The views of a scene show one set of named points, each view turned or mirrored, and shifted as a whole, with a little noise and some points left out.
In the rows, zero is written as 100.

Scene 1
View 1
Z63: [73 54 106 112 89 85 92 65 111 131 77 141 113 125 72 118 115 119 103 112 108 106 102 47 85 110 95 55]
Z965: [108 110 92 119 83 95 93 103 112 87 124 89 113 88 102 119 99 118 115 93 99 104 96 111 97 86 94 92]
Z172: [112 116 98 114 83 93 98 109 111 80 130 82 114 83 105 122 94 111 116 95 105 103 94 114 99 86 100 99]
Z485: [122 113 94 125 80 83 110 121 106 89 136 84 112 84 111 122 96 107 117 93 106 107 91 120 104 80 102 99]
Z541: [93 96 94 116 86 97 86 87 114 96 108 101 113 98 92 117 104 124 112 97 96 103 100 96 90 94 89 83]
Z776: [123 95 82 148 76 71 119 119 99 116 129 100 109 101 112 117 109 111 117 89 96 115 92 120 102 76 98 86]
Z76: [93 99 117 89 89 95 90 90 116 83 109 100 117 89 87 126 91 108 108 111 122 96 96 76 95 102 107 87]
Z446: [87 74 88 130 85 91 90 79 110 122 96 121 111 116 86 113 116 127 111 97 89 109 103 83 87 98 85 68]
Z9: [115 88 95 132 80 70 118 112 102 115 120 107 111 102 103 121 104 104 113 99 109 111 91 99 104 86 106 83]
Z649: [106 101 103 112 84 86 102 103 110 93 119 97 114 92 99 122 97 108 112 102 113 103 93 95 99 91 104 89]
Z981: [102 125 100 100 87 109 80 98 119 63 127 76 116 75 100 122 90 121 115 95 101 97 98 113 94 91 92 104]
Z723: [114 84 86 146 78 69 118 109 100 126 118 113 110 109 104 116 112 110 114 93 98 115 94 104 99 83 99 77]
Z310: [118 109 114 104 83 79 113 118 107 83 130 89 114 82 104 128 87 95 112 106 128 101 88 97 107 87 117 98]
Z977: [112 111 90 123 82 94 96 107 110 88 127 86 112 87 104 118 100 118 117 91 96 105 96 117 97 84 93 95]
Z145: [135 109 78 153 73 71 123 132 97 107 142 88 109 92 122 116 106 108 121 84 94 116 90 138 106 69 99 96]
Z424: [106 80 111 115 83 69 117 104 103 113 111 115 113 105 94 124 101 99 109 109 125 106 90 76 102 94 113 77]
Z200: [101 75 102 123 83 73 111 96 104 121 104 121 112 110 92 120 107 107 109 105 112 108 94 77 97 95 105 72]
View 2
Z63: [115 116 113 113 109 130 85 122 132 97 87 78 123 80 99 93 107 115 90 94 119 75 63 70 105 121 123 132]
Z310: [102 101 105 80 83 94 77 112 57 108 90 127 105 134 117 111 86 86 113 77 75 81 105 116 109 89 102 87]
Z424: [110 104 112 94 96 115 82 116 86 113 82 112 129 119 103 98 93 97 102 78 87 85 92 93 103 96 117 111]
Z145: [80 73 104 87 92 81 112 99 58 132 111 133 118 158 84 99 81 95 94 77 68 125 78 105 83 73 92 67]
Z649: [97 99 103 88 88 93 87 110 75 104 100 116 98 124 111 108 90 95 105 85 87 86 87 108 104 96 99 87]
Z172: [90 93 100 85 84 82 92 106 65 103 109 121 87 133 112 111 87 93 106 88 83 92 85 116 104 93 89 74]
Z541: [93 99 102 98 95 95 95 110 96 97 110 101 90 111 106 106 95 104 97 96 102 89 67 97 103 107 95 89]
Z200: [107 102 111 99 101 115 89 115 97 112 89 104 128 113 97 95 95 103 95 81 95 90 78 85 97 99 116 111]
Z977: [85 90 100 90 89 82 99 105 73 105 114 117 89 132 104 109 88 98 100 91 87 100 75 109 99 94 89 73]
Z485: [87 87 102 84 85 82 97 104 59 115 107 128 99 143 103 108 84 91 103 82 75 102 87 112 97 85 92 73]
Z981: [87 99 96 86 81 76 89 106 71 86 118 113 61 121 123 119 91 94 108 99 95 82 78 121 112 105 81 69]
Z723: [93 88 109 98 101 103 105 107 88 125 100 114 130 131 84 93 91 105 89 80 86 112 71 87 87 87 108 95]
Z776: [86 81 106 93 96 93 108 103 74 127 106 122 122 143 85 97 86 101 91 79 78 118 74 95 86 81 100 81]
Z9: [98 92 109 93 96 103 95 110 79 120 94 118 125 131 94 98 89 98 98 78 82 101 83 95 94 89 108 95]
Z446: [96 100 107 108 105 109 102 112 116 102 107 90 110 101 92 96 101 114 87 96 110 96 54 79 96 109 106 105]
View 3
Z541: [84 94 108 98 113 86 111 125 93 97 96 104 71 106 86 123 96 107 95 121 96 98 97 96 89 97 107 82]
Z446: [84 100 111 116 110 89 100 110 91 86 98 104 56 107 89 145 89 132 86 124 96 86 87 75 98 98 111 84]
Z776: [112 85 115 97 123 99 121 96 77 85 83 140 78 85 82 146 102 111 111 109 98 104 118 110 99 66 95 106]
Z76: [79 91 96 93 91 81 111 136 109 120 75 96 89 105 94 99 105 104 104 135 103 97 85 97 95 95 97 82]
Z63: [75 107 100 130 85 85 87 111 109 100 85 86 57 109 102 142 89 156 80 143 99 72 61 51 110 103 109 84]
Z965: [93 86 109 86 119 88 122 124 88 98 90 118 81 100 82 118 102 91 107 115 96 107 111 114 86 86 100 88]
Z200: [95 95 104 112 94 92 106 104 97 100 75 114 76 94 97 137 99 134 100 131 101 87 87 82 108 81 98 99]
Z981: [82 84 106 75 120 82 126 143 93 109 94 107 88 108 80 95 104 72 108 117 95 113 111 124 76 96 102 77]
Z723: [108 91 113 107 113 97 113 93 82 85 82 132 73 88 88 152 99 126 104 116 99 95 105 95 104 71 97 105]
Z424: [98 91 101 105 87 91 109 107 102 110 64 117 88 88 98 128 106 129 108 133 104 89 87 88 110 74 91 103]
Z172: [94 83 107 80 116 88 126 126 90 105 84 120 89 97 82 110 106 86 112 116 98 111 113 122 87 82 96 89]
Z9: [106 88 108 101 105 95 117 101 89 97 73 129 83 87 89 136 104 120 110 121 101 97 103 101 104 70 93 104]
Z977: [95 86 111 85 123 90 124 122 84 96 91 121 81 98 81 120 102 90 108 112 96 109 115 117 87 84 100 89]
Z649: [93 87 104 90 105 87 120 123 95 109 78 115 89 96 88 114 105 101 110 123 100 103 102 108 94 82 95 92]
Z145: [119 79 117 84 131 99 133 98 71 85 83 151 86 80 77 140 106 93 120 101 97 114 132 129 94 59 91 109]
Z485: [105 81 110 82 119 93 129 115 84 101 79 133 92 88 83 120 108 89 118 112 99 112 119 124 91 71 91 99]
Z310: [100 82 99 82 96 89 125 121 100 119 62 122 105 87 92 103 113 96 120 126 104 107 104 118 99 71 85 100]
View 4
Z965: [89 123 94 93 115 106 96 72 103 130 77 86 117 85 100 90 100 118 112 104 95 107 96 91 91 96 109 112]
Z310: [85 138 107 105 107 109 113 78 109 124 95 85 102 91 88 86 97 116 117 90 114 143 95 97 82 100 92 132]
Z649: [87 126 98 94 109 106 102 80 106 128 91 86 107 91 92 87 102 111 115 97 107 121 91 91 88 96 101 112]
Z9: [91 118 90 97 111 98 109 78 104 143 90 86 98 113 74 79 101 105 123 85 106 117 106 81 80 77 112 110]
Z776: [93 115 88 101 122 93 109 64 102 147 71 86 110 113 77 80 98 115 122 84 94 105 122 83 78 70 127 119]
Z172: [88 130 99 100 117 106 103 68 105 127 75 86 119 84 99 89 97 124 112 101 98 117 100 96 88 98 108 126]
Z424: [88 119 93 93 100 102 109 91 105 138 110 86 84 116 70 79 105 94 124 83 118 130 90 79 83 83 99 100]
Z485: [90 130 99 104 119 103 108 65 106 132 73 86 118 91 91 86 96 124 115 93 98 121 110 95 82 90 112 134]
Z977: [89 123 94 94 117 104 98 68 104 131 73 86 120 86 99 89 99 120 112 104 93 105 100 91 90 94 112 116]
Z145: [94 122 92 109 130 93 113 52 103 145 57 86 120 105 80 80 93 127 120 84 91 109 135 90 75 69 131 140]
Z63: [89 91 74 64 87 101 86 113 98 147 129 87 69 129 73 80 118 66 124 96 116 94 61 60 96 80 99 40]
Z76: [83 127 99 85 97 114 95 94 106 120 111 86 97 86 97 91 107 102 113 105 115 126 66 89 96 110 84 95]
Z541: [88 112 87 80 108 106 89 83 101 133 89 87 108 92 100 90 106 104 112 108 98 96 81 82 96 96 107 88]
Z981: [86 133 101 91 113 114 91 72 106 116 77 86 126 64 118 97 100 125 105 115 96 111 82 100 98 115 98 117]
Z200: [89 109 86 86 100 99 102 92 102 143 106 87 85 119 73 79 107 91 123 87 111 113 89 74 85 78 105 87]
Z723: [93 108 83 94 115 92 106 75 100 150 83 86 98 122 71 78 101 102 124 84 99 102 112 75 80 67 122 103]
View 5
Z9: [108 107 112 89 101 87 111 89 80 102 76 114 103 115 111 103 115 116 98 112 102 98 101 89 106 117 83 89]
Z776: [113 118 127 86 110 99 106 84 73 116 71 115 93 111 125 94 123 115 89 99 107 87 101 88 104 129 88 94]
Z977: [105 104 115 79 102 103 117 93 94 104 89 104 109 109 111 83 122 99 81 91 82 91 107 91 94 110 100 102]
Z63: [86 127 78 125 108 60 90 108 92 91 109 103 114 100 49 118 114 147 106 154 86 93 114 141 118 113 70 67]
Z145: [118 112 138 75 109 109 112 79 71 120 63 117 90 114 144 87 125 103 84 84 109 86 98 74 99 130 94 102]
Z649: [103 96 105 82 94 90 120 94 95 95 88 107 115 113 101 97 114 104 92 107 86 102 103 90 98 104 92 95]
Z200: [101 114 99 104 102 74 102 96 82 98 86 112 106 110 88 113 113 130 104 131 99 98 105 107 112 116 76 78]
Z446: [93 131 98 111 116 84 92 100 90 105 104 101 106 97 76 97 124 132 91 125 85 81 115 130 109 120 85 83]
Z965: [102 103 111 80 100 100 118 95 96 101 92 103 111 108 105 85 121 100 83 96 81 92 107 93 95 107 98 101]
Z310: [109 80 106 71 83 87 130 92 92 89 77 114 116 123 111 105 106 98 99 107 93 114 95 72 98 99 88 95]
Z541: [96 111 100 94 105 92 109 100 99 99 102 99 114 102 85 89 121 112 86 109 75 89 112 112 99 108 94 94]
Z723: [107 122 116 98 111 87 99 89 73 111 75 114 95 109 108 104 121 127 95 116 107 89 103 101 111 128 80 84]
Z172: [106 93 112 73 96 101 125 93 97 98 89 105 114 113 111 87 116 94 85 93 82 98 104 83 93 103 100 103]
Z424: [104 102 98 95 94 72 110 96 82 93 81 115 109 116 93 118 108 124 107 131 103 107 99 95 111 111 74 79]
Z981: [99 88 104 70 93 105 130 100 111 92 103 96 124 108 99 77 118 86 80 87 64 97 110 90 87 93 108 110]
Z76: [96 88 87 86 87 79 123 105 106 81 103 103 127 113 77 103 108 107 98 121 75 110 106 99 99 91 89 91]
View 6
Z485: [83 101 115 81 128 93 62 87 103 87 75 110 104 117 88 119 98 87 105 87 114 84 83 90 109 79 99 71]
Z9: [100 97 96 104 109 109 83 85 104 93 81 121 112 99 95 121 84 76 101 86 111 97 91 104 108 89 103 79]
Z172: [85 101 121 83 131 86 68 89 105 94 76 99 99 120 95 115 108 90 108 97 109 81 88 90 112 90 98 85]
Z446: [112 111 96 120 105 96 113 98 107 131 87 112 117 83 101 104 83 77 96 92 124 99 106 101 112 121 94 120]
Z145: [77 111 107 77 126 98 55 87 101 89 77 130 115 107 75 119 76 80 96 64 134 87 77 87 104 69 98 54]
Z649: [96 94 111 96 120 95 79 87 105 94 78 102 100 113 101 118 105 86 107 100 102 87 92 99 112 96 101 91]
Z76: [106 86 113 108 115 95 95 86 108 98 78 87 94 115 115 118 119 89 114 121 85 88 101 105 118 111 103 111]
Z541: [100 107 112 103 118 86 95 96 105 118 82 99 105 102 100 106 101 87 104 101 116 88 100 94 114 112 94 111]
Z776: [89 109 101 92 117 101 72 88 102 97 80 129 117 99 82 116 75 77 95 71 130 93 85 94 105 81 98 69]
Z200: [113 94 90 120 99 111 102 87 106 103 84 118 113 92 105 120 86 74 101 95 104 102 100 111 110 105 104 100]
Z310: [92 83 112 92 120 103 69 79 103 74 75 101 95 123 102 129 110 85 112 106 88 86 88 104 112 84 106 76]
Z424: [113 84 89 119 99 116 98 82 105 89 82 115 108 98 108 127 90 74 105 102 91 102 97 117 111 99 108 92]
Z977: [85 107 118 85 129 84 73 91 104 102 78 103 104 113 91 110 101 89 103 90 120 82 90 87 112 93 95 87]
Z723: [100 105 91 106 107 107 87 90 104 103 83 129 119 90 89 117 73 73 94 75 125 100 92 101 106 91 100 80]
Z965: [88 105 119 88 128 85 75 92 105 104 77 101 103 112 94 110 102 89 105 95 117 83 91 89 112 96 94 92]
Z981: [83 103 133 79 139 73 70 92 106 102 75 83 91 127 98 107 124 99 111 108 108 73 93 82 116 101 93 100]
Z63: [132 96 82 145 87 109 137 95 110 129 90 109 115 77 118 110 87 72 101 110 101 109 116 118 116 135 101 138]

In a view up to two points have been moved. Name them for each view, in the order of its rows, or write none.
view 1 -> Z649
view 2 -> Z981
view 3 -> Z145
view 4 -> Z172, Z63
view 5 -> Z9, Z723
view 6 -> Z424
